Each row is a point on a tangle of strands that fork and nearly touch. The rows are in no order.
In the rows, zero is written as 128.
Points whose rows are less than 194 apart are linked; no others are. Some points are linked to none.
(1380): [ 84 132 154 103 128  81 199 102 136  59 165 113 150 100 101 124 115 157
 111 160 151 150 114 165 151 142 186 100 129 107  97 117 115 157 118 122
 101 120 119 150 155 115 151 145 110 125  93 120 120]
(595): [ 91 117 112 115 152 144 102 106 131 174 183 152 104  93 122 106 135 136
 102 119  95 118 164 114 131 117  99 183 130 105 167 180 111 100 161 155
  55 122 127 164 147 102 106  63 167 138  60 128 125]
(514): [124  84 149 182 156 148 109  98 149 228 126 176  61 184 120 128 106 112
 113 114 155  61 122  61 106 108 123 153  92 151 133 156 127  84  75 107
 123 146 176 139 176 162 140 101 111 152 135 162 135]
(401): [136 173 122 133 111  94 132  78 175 143 137 160 127 139 120 134 116 127
 144 135  78 172 157 137 137 136 123 141 185 145  92  98 142 143 124 115
  87 137 134 123 174 165 212 116 138 151 120 151 149]
(786): [105 108 130 177 152 107 161 159 126  93 105 161 185 118  67 125 131 108
 140 121 125 126 163 179 129 102 136 114 126 199  85 138 121 120 127 158
  68 142 129 143 160 172  89 109  69 119  94 126 124]
(1213): [141 163 136  66  66 122 138 134 144  80  73  88 155 124 192  94 154 115
 165 141 110 122 114 133 171 131 165 124 116  97 141  79 111 172 177 131
 108 136  95  91  95 195 162 194 137 137 118 129 106]
(343): [125 145 119  75 165 128 122 137  89 172 164 132 133  83  97 140  82 147
 119 162 142 109 100 117  85 138 140 145 125 126 153 147 145 157 131  85
  72 172 106 180 122  94 154 139 102 159 156 118 105]
(963): [160 152 142 131 153 166 123 181 117 130  81 134 120 172  89 155 147 133
 127 111  89 128  86 133 100 127 123  92 125 128 120 136 150 142 100 129
 193 142 140 147 108  78 108 179 127 108 179 129 106]
(109): [131 125 129 115 146 142 134  85 167 140  85  93 118 130 102 143 123  57
  85 129 102 170 120 112 162 111 116 177 143 124 113 142 169  73 136  99
  57 122 141 134 153 134 110 102 149 139 109 129 118]
(289): [126 151 110 177 175 150 137 156  75 127 111 114 137  87 105 126 103 101
 116 132 176 122 123 126 137 127  94 145 141 128 116 170 134 114  73 169
 143 174  98 140 119 109  97 127  86 156 146 127 140]
(1352): [136  97 169 121 139 108 120 137 140 127 144 117 109 184 136 105 199 182
  76 112  96 153 125 152 157 126 163  96  61 165 143 132  99 161 119 175
 173  66 158  79 134 142 144  82 167  78  92 128 124]
(399): [153 179 135  91 126 153 172 189  93  82 128 108 127 158 121 150 137 178
 143 135  96  83  82 141  93 140 127  91 115 126 104 116 108 151 114 133
 214 115 124 132  91 115 124 180 126 113 164 147 112]
(121): [110 163  97 143 103 159  83 147 183 100  99 173 155 168 126 179 107 119
 172 103  63 149 147 127 108 185 120 148 165 122  88 101 144 155 187 153
 106  93 154 154 126 157 154 151 147 134 144 148 104]
(177): [152 205  94  80  81 140 146 115 118 106 158  70 108  94 145 130  37 126
 118 159 144  78  97 144 124 134  96 107 164  81 105  96 112 102  78  92
 165 152  88 121 102 116 172 182 112 184 155 158 102]
(237): [143 109  80 138  78 132  92  91 218 100  97 107 106 113 106 115 105 124
 104 137 130 145 125 122 131 113  74  68 173  47 104 104 136  78 129 102
 137  97  95 150 161 118 112 134 142 155 151 128 137]
(646): [164 130 148 108 119 147 103 157  84 151 148 105 141 126 138  84 181 116
 117  86 107 146 106 148 149 111 128 147  69 158 212 154 105 132 138 183
 153 138 136  69  90 129 108 111 136 126 131 104 143]
(31): [123  82 134 163 165 145 135 125 113 159 100 146 156 135 105  90 137 127
  89 180 192 113 114  88 113 124 164 136  96 178 152 141 154  95 112 127
  87 153 146 169 131 120  76 136 120  94 108 103 142]
(852): [127 129  96 137 160 126 123 116 144 124 139 113 118 103 138 180 143 182
 164 148 185 135 144 106 157 122 131 119 152 113 156 139 178 169 150 103
 115 117 112 204 120 111 110 151 129 140 128  85 147]
(947): [135  98 147 146 124 103 102 110  75 187 184 155 105 140 129 137 119 115
 126  78 116 127 145 113  98 101 132 149 140 125 144 177 119  93  75 143
 150 153 142  98 143 128 166  73 148 156 161 159 186]
(1009): [116 106 173 145 110 111 135 139 102 118 161 136 124 127 139  91 153 136
  49 153 120 165  77 182  99 186 223  98  71 190 181 147 129 140 129 138
 152 137 146 113 143 127 152 103  93  62 119 145  90]
(302): [142 147 117  90 113  79 176 122 146 127 126 107 121 153 145 109 143 153
 108 165  97 136 120 146 148 138  80 110 117 116  95  98 109 131 138 150
 162 115  84  55 109 132 155 137 160  96  96 151 119]
(152): [126 137 155  74  91 127 117 161 108 147 162 138 128 114 143 106 125 193
 111  96 106  68 100 145  35 147 145  93 108  70 142 150 120 123 146 116
 192 134 143 187 128  97 133 167 140 162 181 133 142]
(1203): [ 94 187 112 113 166 115 141  97 116  79 193  96  91 134 123 190  95  90
 103 112 175 156 108 116 171 131 145 138 151  87  98 168 127 111 101 117
 130 138  91 117 131  76 143  86 113 129 114 136  97]
(149): [146 184 126 110 119  93 122  55 184 117 106 133 130  94 120 142 130 164
 133 145  79 177 105 137 138 148 114 162 196  88 112 116 147 192 145 103
  95 135 131 164 152 128 189 131 183 164 110 132 138]
(655): [139 164  78 108 137 166  86 116 136 105  87 106 148  76  74 118 108 112
 114 126 150 120 118  91  87  80  96 143 178  92 130 146 104 124 146 116
  98 152 117 197 105  95  88 146 169 179 165 109 131]
(756): [116 119 142 143 137 117 169  95 105 138  82  98 142  65  94  67 119  82
 106 168 137 120  71 133 177 114  67 132 115  85 110 137  96  91  69 153
 127 144  86  74 152 146  89 105 103 173  93 131 139]
(429): [151 160  88  99 142  75 178  78 153 135 115  64 122  80 119 141 109 104
 104 163 208 139 134 116 157 111 107 146 162  90  98 134 165  78 122  71
  86  96  86 127 111 160 114 112 119 185 117 123 162]
(937): [107 116 125 138 106  93  82 105 106 160 188 197  92 115 182 163  81 115
 137 130 112 168 141 121 113 176 139 174 140 125 163 141 157 149 134  95
  99 174 102 124 163  93 187  85 107 107 133 143  85]
(940): [132 126 152 161 172 120 147 102 138 129  88 144 148 115  48 102 139 162
  92 173  92 176 114 142 129 122 120 118 166 155 109 128 143 133  69 148
 126 138 138 140 168  99 138 119 135 130 118 119 151]
(75): [142 162 108 128 161 118 167 125 124 140  71 108 142 121 106 151 137  98
  97 114 104 158 155 147 159  95  99 207 152 149  86 159 163  66 156  97
  62  92 118 115 140 167  76  72 150 111  72 120 131]
(321): [135 101 129 119  75 147  75 143 133 159 164 162 144 109 185 111 133 122
 151 119  96 152 137 148 108 157 163 184  99 173 217 103 155 148 195 126
  92 146 166 115 110 148 139 107 157  93 112 115 122]
(1226): [ 97 159 146 127 166 196  76 135 175 153 143 133  95 137  98 117 133 167
 133 126 149  57 123 106  82  96 131  72 143  98 119 120  98 148 115 100
 140 128 155 229 167 101 122 147  97 199 184 132  99]
(1341): [159 164 122 123 113 126  98 109 159 115  76 159 148 116 121 144 128 210
 152 146  70 168 117 135 109 147  98 127 199 111 123  99 176 180 138 121
 136 121 126 161 132  98 147 171 191 126 125  95 125]
(543): [157 187 133 106 112 172 164 194 151  87 119 114 118 144 144  93 136 213
 123 185  77 103 136 164  86 133 122  80 177 114 107  78 126 142  93 120
 206  99 107 167 110 126 138 187 122 134 159 173 125]
(1144): [137 165 154 106 177 155 164 157  69 133 129  60 117 130 113 100 139 107
 101  85 200  93 130 103 130 125 169 131  73 147 140 183  99 130 109 130
 170 142 181 122  82 143 116 131 109 162 166 136 166]
(1236): [159 101 132 157 141 137 101 174 123 130  81 129 137 149 192 101 173 151
  83 127 136 178 207 125 130 118 113 168 128 229 164 152 159 113 171 168
 159 100 131  91  85 131  75 136 130  80 114 123 151]
(269): [127 127 138 147 159 145 182 153 103  79 115  80 167 144 132 110 164 120
 111 100 185 111 154 136 135 121 166  88  82 174 107 159  95 142 122 150
 179 133 143 125  95 154  83 145  87 113 161 122 133]
(354): [118 150 145 129 124 140 126 155  92  79  95 102 160 105 185  72 156 118
  96 160 169 152 152 149 135 147 162 153 110 247 173 140  91 174 172 163
 124 151 123  78  94 162 113 106 109  61 103 153  90]
(6): [155 183 162  92 118 148 104 159  95 174 138 172 122 151 115 103 103 198
 127 117  82  61 101 134  38 126 151 102 163 121 131 130 132 131  94  88
 133 127 136 200 162 126 182 161 111 168 192 137 131]
(412): [169 121 162 119 135 170  97 160  74 176 128  92 104 127 162  82 169  68
  85  78 113 133 133 150 149 113 163 153  56 195 185 149  88 100 142 163
 126 116 178  86  99 148  99  68  96  98 110 127 106]
(127): [128 117 140 116 144  83 155 134 120 136 122 141 108 170 165 127 151 165
 137 130 114 144 159 152 163 138 121 111 115 149  92  95  92 181 130 154
 144 110 149  60 127 158 164 106 149 109 104 136 141]
(1297): [ 99 134 118  99 157 122 160 145 201 136 147 160  64 159 105 178 126 177
 141 128 118 119 104 156 121 138 119  89  94  95  94 104 110 129 147 111
 162  95 144 157 176 117 135 116 107 153 142 134 111]
(361): [129 123 157  79  96 108 124  93 159 104  63  95 144 102 146  99 154  92
 148 124  85 170 123 157 183  91 123 139 101 114 134  95 100 144 164 141
  74 140 132  70 137 185 139 145 153 149  96 105 132]
(367): [140  97 140 177 140 144 116 193 125 149 103 169 136 160 155 127 159 129
 103  92  96 151 180 157 103 155 132 147 112 212 119 132 152 123 154 155
 161 122 179 100 123 128 102 128 107  93 130 142 127]
(529): [136 103 167 167 138 138 101 190 141 168 170 149 104 161 104 125 174 195
 122  99  99 122  97 163 107 182 137 105  61 140 158 118 157 202 140 122
 197  89 171 138 158 117 141 111  94 113 139 116 122]
(1349): [127 133 167 118 111 136  96 155 166 110 122 111 137 123 144  73 181 177
  52 163 111 190 123 161 119 157 199 126  87 187 199 133 167 153 160 147
 155 120 147 145 121 122 144 152 119  93 119 132 119]
(318): [104 162 116 132 162 138 128  89 122 101 173 115 139 162  86 152 121  93
  96 132 172 169 126 109 161 134 177 128 166 158 129 156 146 134 109 115
 100 147 133 153 142  92 144  94 134 101 123 131 133]
(1136): [125 131 145 142 111 114 182 112 103  54 112  82 160 110 127  97 122 117
 128 168 135 151 159 143 143 117 127  81 180 139  91 118 118 132  82 124
 155 150 102 106 128 148 143 195  86 145 146 155 160]
(771): [120 165 157 105 152 113 140 161 148 143 150 170  95 173  97 155 140 199
 106 104  82 121  93 162  97 177 160 126  81 134 134 143 151 176 142 115
 143 112 171 176 168 127 179 130 119 133 144 146 119]
(1055): [125 100 139 157 122  94  90  91 149 159 217 162  75 160 175 133 109 120
 152 136 162 163 123 125 147 168 177 139 139 156 176  95 152 157 105 100
 105 123 136  96 144 101 206  68 128  80  96 139 121]
(690): [122 155 104 126 133 105 179 142 122 112  71 108 165 121  76 115 131  78
 128 136 119 115 165 153 121  89 100 134 137 191  71 127 125  73 155 130
  83 135 118  90 145 194  96 115 110 119  92 153 127]
(853): [ 92 129 163 118 128 102 180 117 106  73 194  89 128 135 164 115 126 116
 116 146 168 148 109 169 192 160 207 104  99 129 106 136 105 178 104 136
 127 150 110  94 114 123 176 120 103  92 108 138  89]
(1254): [147 158 113  60  76 144 122 145 142 113  99  95 145 146 184 132 153 112
 198  89 113 113 152 133 131 137 150 137  93 116 146 101 126 133 214 130
  94 120 141 113  64 193 146 156 168 135 154 133 128]
(524): [119 123  82 128 125 156  86 107 151  79 121 105 140 135 101 180 127  65
 158 103 110 135  79  72 157 120  88 134 116  72 131 127 115 142 141 140
 135 115 107 127 117  94  96 126 158 115 141  99 101]
(463): [127 180  52  83 153 131 117 102 150 134 133 108 117  78  88 165  98 119
 124 142 148 116 119 116  94 126  61 154 166  92 118 147 106 113 183  90
  59 133 108 163 127 134 122  97 149 185 127 146 108]
(711): [ 86 162 134  80 131  95 136  90 124 118 174 119  57 149 153 180  97  75
 141  87 138 132 110 108 138 154 137 163 125  72  84 164 103 103 123  97
 134 146 104  80 115 101 164  72 165 129 122 171  85]
(375): [125  86 127 188 117 153  86 106 120 129 119 114 138 174 152 139 135  69
 186 122 172 127 110  63 180 133 127  93 122 129 140  92 110 167  98 146
 162 114 137  67  92 138 130 167 104 117 154 106 127]
(827): [141 167 150 127 149 178  74 150 155 115 133 106 168 102  93  75 161 170
  79 150 120 189 143 147 110 144 166 128 152 171 200 146 167 160 124 150
 122 130 161 179 120  97 136 151 133 143 147 114 170]
(322): [ 84 127 123 137 147 161 108 128 167 107 158 107 132  82 138 111 157 165
 146 143 165 122 139 138 158 148 117  89 122  92 168 133 125 183 146 138
 136 134 125 197 148 102 106 145 100 168 132 106 134]
(145): [172 148  73 104 141 134 142 165 127 122 125 117 149  70  51 118  99 156
 123 174 157 133 108 154 117  74  84 111 150 100 152 105 126  85  83 135
 142 111  60 159 110 103  87 113 122 158 146 102 151]
(271): [168 111 115 131  81 111 108 112 113 120 106 115 153 150 173 114 129 144
 105 145 136 154 150 104 121 153 126  90 173 120 132 121 179 131 134 112
 158 152  86 120  94  82 131 200 150  73 149 111 125]
(874): [132 164  99 112 113 184  77 132 174  75  87 117 146 178 125 172 128 109
 136 101 101 143 112 100 125 156 126 128 148 114 108 116 155 152 185 131
 121 107 138 159 100 107 110 183 163  95 149 112  87]
(70): [125 112 154 166 158 130 122 148  85 147 121 148  61 145 226 141 124  78
  91  97 150 156 135 137 164 167 170 159 111 168 151 138 111 127 152 104
 140 113 194  84 145 124 114  69  82  61 111 145  95]
(37): [ 98 151  74 115 177 161 107 129 160 146 153 127  77  91 104 141 116 101
  89 131 140 118 143  97 125 100  80 168 130  74 126 170  99  67 149 149
  84  97 116 178 147 122  78  66 129 183 106 147 118]
(1370): [125 175  93 135 140 133 158  85 143 122 115  68 106 137 118 144  90  76
 127 129 209 112 143  85 179 110 111 117 136 113  85 127 136  47  82 120
 139 126 107  92 124 166 138 124  98 168 131 156 143]
(1286): [127  76 130 114  91 172  90 127 135 134 163 143 128 129 160 115 115  91
 109  92  86 154 126 123 105 118 156 220 122 158 209 170 142 100 171 129
  90 133 166 123 127  96 107 102 187  70  95 114  99]
(144): [134 120 162 102 148 141 101 150 165 144 136 121 108 145 171  80 180 191
  47 120 120 188 172 165 126 138 173 163  94 206 197 149 169 144 189 119
 111  76 185 131 126 141 122 104 155 102  89 120 148]
(507): [ 88  90 166 119  97  99 146 124 152 103 131 140 160 111 110 106 142 167
 133 157  82 148 117 182 139 141 160  75 103 124 121 100 144 139 137 160
 103 139 101 146 170 143 156 155 112 117  97 117 110]
(56): [123 145 111 162 196 179  85 150 163 161 113 151  95 129  57 152 101 115
 122 125 143  96 115 107  97  84 118 123 122 112 126 141 129 118  84 113
 115 157 129 215 150  92 113 116  84 171 190 146 103]
(1001): [129 163 144 115  99 172 113 164 135 128 133 105 172 136 158 106 166 136
 180  91 117  88 153 135 112 147 162 105 111 140 130 106 102 166 192 143
 142 139 164 143 114 167 128 166 123 138 159 123 134]
(1083): [134 131 155 113 109 132 190 155 125  62  96  73 137 110 149  77 151 191
 118 198 107 115 178 146 115 100 114  84 164 161 109  99  99 129  99 127
 175 113  87 160 101 145 128 205  89 132 158 160 168]
(25): [144 144 102 111 103 114 157 144 113 128 169  87 152 165 140  90 120 129
 101 175 120  94 136 136 121 159  95  83 119 161 121 125 114 108 122 164
 186 145  48  80  80 130 152 152 120  82 116 170 106]
(949): [163 157 128 117 110 144  82 168  98 182 128 189 143 135 125 152  98 156
 186 126  70  76  99 147  81 135 121 115 149 124 133  94 145 148 130 118
 124 146 102 175 142 132 159 147  96 139 172 112  92]
(816): [152 115 109 124  78 103  99 129 139 104 107 123 145 135 146 130  97 146
 146 132 132 112 137 121 113 134 104  56 197  70  91  89 162 108 137  92
 135  97  65 145 135 110 133 178 128 118 160  96 119]
(917): [136  47 142 177 110 121 134 124 112 136 104 120 139 176 140 168 133  56
 202  99 166  92 157  79 161 101 154  93  98 133  96  89 125 108 115 116
 124  95 150  89  88 178 119 143  97 107 151 108 130]
(99): [126  77 117 167 115 150 117 165 157 123 137 150 154 145 156 119 137 109
 119  64  82 111 222 145 135  99 104 180 154 139  96 160 126  62 155 194
 130  60 148 111 127 141  74  95 151 113  95 132 164]
(994): [108 116 114 114  80 107 121  84 188 125 130 185 141 175 118 157 105 136
 142 102  47 130 151 129  87 161 121 146 155 103  85 109 130 120 173 115
  91 113 145 138 172 142 163 122 187 113 138 146 118]
(660): [135  94 147 139 119 132 103 183 157 146 178 143 149 167 106 123 184 170
 125 132  64 139 121 170 120 157 144 104  62 176 152  97 137 162 144 180
 169  54 126 102 109 134 140  94 123  79 127 123 104]
(1102): [125 113 150 119  92 147 127  89 141  84  86 101 172 137 107  97 149  75
 132 104  79 148 111 134 139 103 128 108 113 128 112 121  86 103 128 171
 123 159 156  87 138 149 126 153 155 127 135 130 125]
(1343): [139 102 103 132 110 128 108 154 151 147 149 152 117 113 150 125 129 127
 114  80  92 126 189 141 103 118  63 141 127  96 122 155 112  70 147 194
 161 104 139 118 122 108  91 104 152 160 136 140 174]
(579): [128 111 140 156 148 156 121 147 151 146 124 138 129 150 114 142 169 115
 169  75 132  65 115 108 110  90 128 115  87 135 120 114  74 147 144 148
 140 143 186 145 123 149  96 123 125 154 134 117 146]
(421): [ 97  62 103 183 109  95 132 115 124  79 130 139 176 113  89 111 146 102
 177 138 137 108 135 143 161 125 109  90 127 145 111 125 130 135 131 168
  86 101  91  97 149 160  89 101 110  79  70 110 128]
(697): [145 130 178 127 101 106 143  70 101 139  98 119 137 127 151 112 133 126
 181 173 117 121  79 115 153 119 148 116 158 114 117  87 113 177  91  91
 137 175 125  80 134 154 187 176 150 117 120 117 134]
(34): [101 117 133 190 147 143 104 110  90 114 111 173 140  99 145  95 121 110
 126 144 154 167 138 124 141 169 113 165 157 190 162 141 132 147 143 153
  84 170 148 112 161  99 100 102 113  91  64 126 122]
(831): [158 132 106 134 148 123 166 180 126 135 120 140 148 100  54 144 137 169
 190 167 128  91  89 165 118  73  88  91 106 132 127  79 113 130  96 146
 150  99  87 146 127 134  83 132  94 132 112 102 121]
(185): [104 183 111 111 120 119 135 128 132 114 167 151 102 138 179 170 121 168
 202 119 155 104 125 111 126 176 139 142 163  85 121 122 120 219 168  99
 140 130 138 144 103 135 181 144 164 146 137 147 133]
(577): [119 111 142 116 140 166 133 104 158 127 122  84 128 145  83 109 141  53
  88 102 108 138 117 111 147  77 156 149 101 130 121 135 109  51 106 163
  95 120 174 147 145 139 111  98 148 140 125 127 136]
(408): [137 183 120  99 140  94 170  89 141 145 167 143 109 159 119 121  97 201
 117 158 150 100 126 127  96 153 134 103 168 124  78 120 139 145  95  90
 133 140 127 150 132 106 186 156 168 137 118 150 140]
(915): [100 144 122 129 171 166 157 152 135  54 151 102 136  56 102  91 128 170
 118 160 161 147 144 137 145 136 116 125 151 107 160 139  82 175  98 158
 159 112 147 180 122  93  96 138 101 190 143 126 174]
(1279): [121 118 161 140 135 108 137 112  81 157 171 116 123 120 107 128 107 174
 115 108 173  88 137 118  85 100 165 102 137 123 143 175 120 112  42 122
 188 134 150 119 123 122 155 146 119 187 178 142 204]
(1139): [149 135  82 151 139 122 135 115  85 150 130 117 141 113 155 113 131 130
 129 148 209 134 141  85 167 119  83 149 131 116 163 161 172  89 102 142
 122 156  69 118  99 130  87 131 135 126 113 107 166]
(1214): [108 185  96  77 114 145 170 155 137  96 108  91 115 100 121 141  63 101
 139 149 147  93 113 150 119 157 100  92 148 102  78 105 124 105 134  89
 119 146 110 140 140 146 139 178  69 172 140 170  91]
(533): [139 125 165 164 119 114 158  84  84 122  80 103 150  97 112 136 109 110
 184 154 131 114 102 123 138  93 124  93 190 118  77  96 121 129  74  86
 139 156 114 110 156 158 139 178  82 162 140 105 148]
(851): [117  54 114 149 102 122 118 167 149 101 101 133 155 150 127 163 109  76
 131  91  76 155 185 134 146 125 102 177 128 133  92 128 176  83 148 155
 109  59 134  87 112 124  70 129 129  90  95 108 107]
(1145): [128 156 103 132 139 125  96 132 123 184 144 162  99 141 157 176  92 146
 187 127 118  94 128 111 113 153  87 121 155 113 115 107 136 179 129 100
 146 141 117 125 130 135 174 147 111 162 164 144 122]
(922): [121 107 165 138 103 117 102 125 125 158 103 193 149 109 116 117 110 149
 155 146  76 126 128 151  95 144 137 112 144 128 130  95 152 137 132 106
  72 167 119 175 186 135 168 161  80 137 139 105 102]
(1014): [120  78 148 201 143 146 127 135 113 142 117 172 144 155 105 131 157 110
 133  91 171  79 104 107  99 115 159 137  88 166 128 165 107 144 121 136
 114 167 173 179 115 120  70 127 114 103 105 106 127]
(1283): [ 85 132  86 159 131 116 161 129 149  81 166 120 123 141 129 163 115  98
 143 107 210 108 167 113 159 117 120  97 133 124  89 140 104  73 115 151
 141 106 124 112 137 160 106  87 102 139 125 144 163]
(442): [132 116 125 132 143  98 175 109  99 141 112 144 165  65  84 157 129 119
 158 127 174 108  93 103 115  48 124 177  94 100 115 124 114  90 108 120
  95 136 116 138 132 162  84  83 141 160 111  93 172]
(1362): [143  93 110 191 152 136 151 180 170 137  93 163 138 157  82 132 158 141
 180 123 156  60 124 132 116  97  93  82  99 125  86  83 103 101 116 160
 152  90 121 150 120 148  58 129 115 126 117 121 136]
(1050): [150 137 133  86  99 139 122 163  99 142 107 115 111 121 210  94 149 114
 109 120 119 149 110 136 151 181 125 143  61 133 195 138 138 142 178 158
 159 169 124  73  76 121 129 166 130 121 133 129 103]
(372): [122 100 146 155 155 103 113 119 129 176 171 164  81 200 150 159 132 139
 174 118 127 138 145 126 166 143 140 130 108 153 120  95 121 174 108 118
 124  83 180  78 137 157 184  62 143 105 107 133 151]
(170): [106 124 140 182 192 138 110 111 128 194 116 181  95 130  80 150  91  97
 107 140 153 102 113  77 128  94 121 174 106 139 110 163 133  94  37 125
 103 154 122 174 179 144 133  80  66 184 153 145 111]
(1114): [126 151 149  78 100 127 138 148  83 119 109 121 125  98 176 141 122 124
 144 106  86 139  72 146 121 159 138 160  88  85 150 140 119 178 155 159
 167 173 131 106 101 124 155 166 151 146 152 129 106]
(1123): [113  28 146 159 100 139 121 114 144 144 161 138 133 139 146 173 115  64
 174 105 154 123 164 114 148 106 185 132  97 140 149 113 154 125 137  91
  81 138 140 137 151 162 131 107  87 106 136 104 120]
(331): [119 138 118 123 156 102 219 148 104  80 139  99 130 136 128 143 134 151
  92 128 219 112 155 122 139 108 153  98  99 140  80 155 119  69 101 142
 179  99 107 122 102 148  89 119 105 123 138 141 162]
(96): [116 164 149  66 140 110 147 117 110 145 145 130  75 133 156 151 132 114
 108  97 100 160  97 151 146 155 156 160  99 107 120 159 129 134 153 113
 106 165 142 101 125 116 161 100 166 126 117 147 110]
(841): [150 123 139 155 159 126 113 145 109 168 165 152  87 125 186 101 169 171
  96 131 132 170 184 151 156 136 167 169 137 207 204 125 154 134 157 119
 110  69 169 121 137 126 127  56 127  75  66 119 157]
(1425): [113  67 119 103  95 132 102 132 149  99 158 136 158 166 143 149 126 110
 131  97  82 163 163 125 139 140 131 191 121 121 147 144 167 109 178 141
  93  78 129  91 101 103 104 129 199  64  91 100 108]
(1293): [152 124  94 132 109  94 134  66 182 147  81  96 113  68 120 110 100 116
  69 152 164 148 127 113 143 115  61 122 169  39 109 130 152  58  98  92
 130 103  92 133 142 122 107 118 131 199 144 132 173]
(226): [118  85 178 103 101  73 141  75  93 142 162 144 126 114 129 117 137 183
 176 134 137 105 104 136 120 106 162 118 133  96 154 121 117 161 103 100
 125 161 125 112 123 121 172 139 183 130 114  98 177]
(582): [162 155 103  85 119 132 148 109 104 126 122  86 141  72  69 124  49 138
  91 174 152 114 104 131 101  82 124 105 176  86 108  95 104  76  55  81
 155 120  92 140 102 106 148 147 119 190 180 110 151]
(417): [134 167 171 109  97  79 205  61 106  96 112 112 163 104 125  97 111 149
 150 182 100 105  81 156 123 138 117 145 170 107  67  91 104 173  94  76
 138 160 106  96 136 140 180 150 161 130  86 141 118]
(1426): [ 97 125 151 136 142 145 103 135 167 137 152 177  80 109  96 151 125 181
 181 128 112  67 105 137  80 109 117  75 120  95 101  98  66 162 102 118
 175 126 156 174 182 119 147 133  77 190 161 143 106]
(203): [131 109 155 135  98 112 114 122 113 103 195 125 127 154 162 140 148  94
 116 136 135 178 100 144 153 159 216 115  94 150 170 121 156 146 126 125
 141 138 122  91 104 113 164  97 119  46 122 123 105]
(901): [164  84 131 173 127 153  87 159 138 142  93 169 149 190  99 156 145 115
 120 131  89 136 102 122  92 143 132 115 126 172 136 100 162 135 114 133
 151 112 162 124 122  95 101 164 128  60 147 118 100]
(740): [107  64 133 149 120 117 111 141  88 167 143 161  68 127 216 182 104  78
 135 116 141 157 147 106 147 173 128 178 112 122 150 147 152 134 158  93
 112 133 138  85 124 101 119  90 106  99 116 143  93]
(581): [135 138 101 143 132 120 122 136  74 149 101 119 123  93 114 144  81  63
  96 106  99 147 118 150 139 142  67 143 140  96 102 166 154  67 101 137
 138 166  80  92 152  91 106 113  96 131 133 146 103]
(736): [127  87 164 122 141 168 143 130  97 165 120 115  94 137 149 124 141  63
  92  84 136 132 127 114 176  78 183 184  65 128 144 160  98  81 117 145
  82 114 169 130 134 152 105  60 124  90  94 114 117]
(495): [158 124  93 131 135 115 154 152  76 140 141  94 130 152 165 107 138 100
 117 143 175 129 145 120 173 148 101 117 101 160 139 149 145  93 129 151
 149 134  58  60  82 125 100 124  93  82 105 139 107]
(914): [104 130  98 120 146  99 135 111 122 102 160 146 101 113 156 186 123 162
 164 104 153 145 172 108 118 141 107 154 154  99 121 158 136 159 171 116
 115 125 126 153 128 100 112  97 171 135 125 129 154]
(780): [118 114  93 162 130 142  67 112 131 112 103 167 153  93  86 123 108 106
 110 108 115  79 119  88  70  85  78 139 134  89 119 154 102 132 144 128
  98 193 111 192 131  76  80 127 170 145 125 113  84]
(908): [140 103 158 102 123  97 140  94  90 184 145 123 107 131 119 157 123 153
 167 116 168  81 114 109 102  67 160  90 118 104 145 116 136  98  88  84
 137 138 128 133 122 143 149 156 141 152 160 107 176]
(1210): [153 143 111  58 104 131 125 149 147 154 128 124 110 103 111 131 123 166
 100 124  89 123  83 159  74 102 103 101 104  65 150 134 123  91 140 136
 155 132 120 165 118  88 115 164 173 160 163 119 127]
(992): [112  86 125 146 120 135  92 132 122  92  88 119 152 135 143 156 162  81
 181 113 120 164  97  90 190 124  97 141 107  93 143  93 106 192 140 155
 125  85 133  79  79 123 102 175 125 136 135  88 116]
(783): [ 86  43 116 171 100  97  91 110 124 124 159 171 153 136 118 148 107  83
 194 128 109 122 132 104 144 147 115 138 124 110 132  97 138 158 145 111
  70 111 112 108 150 132 134 101 134  90  94 106  99]
(613): [101 168  93  87  86 115 188 147 114  56 154 129 155 127 141 147  79 148
 130 128 161  86 133 138  85 177 128  93 155  96  72 124 106 111 165  96
 145 139 101 144 124 127 122 175 125 119 129 159 104]
(1094): [144 186 117 131 146 167  92 116 129 122 155 115 141 147 104 119 131 122
 109 133 131 166 139 104 131 127 145 122 185 161 155 140 128 153 112 138
 130 160 169 153 127 113 170 142 140 137 167 143 171]
(1404): [111 112 119 152 182 146 117 128 127 173 105 151 138 104 132  70 142 141
  90 165 159 133 164 123 152 135 119 158 124 166 156 148 139  95 143 163
  58 120 149 155 141 127  83  98 151 132  63 102 155]
(1011): [138  77 116 138 105 105 112 129 109 160 142 152 103 166 153 143 124 117
 144  64 104 115 154  84  92 123  88 150 134  81 121 156 119  99 127 148
 185 111 160  88 103 100 130 122 200 133 171 141 179]
(1248): [165 127 122 130 116  97 147 138  98 118  80 106 126 150 180 116 158 109
 106 160 155 178 170  94 135 136 119 151 148 197 138 127 156 123 150 120
 150 144  95  63  72 128 134 153 152  57 127 143 131]
(958): [133 125 133 121 135  95 155  92 141 134  73  83 155  64  98  70 156 115
 125 194 113 160 116 140 195  93  86 141 134 129 148  96 126 147 117 125
  91 129  93  78 153 165 121 118 116 158  69 101 148]
(67): [115 130 117 144 138 109 109  56 130 143  86 175 142 119  93 130 105 152
 149 134 121  70 115  77  80 112  76 124 182  97  83 125 113 136 133  62
 108 154 116 185 182 105 120 130 151 147 139 105 103]

A fork is a point with three links, a tip a point with one. Leave the first point through the second and follow the links. Name the first fork or tip that comes.
(1144) / (269): (1248)
(524) / (992): (577)
(908) / (1279): (321)
(514) / (170): (127)
(1248) / (1236): (697)
(577) / (736): (1349)
(1123) / (917): (1341)

Follow the links from the first point to the second, and from the first to the third. Name the last point that the two ways share.
(1014) / (152) / (786): (577)
(70) / (109) / (271): (1055)
(595) / (1094) / (121): (577)
(1083) / (937) / (1226): (127)
(660) / (1213) / (1145): (203)
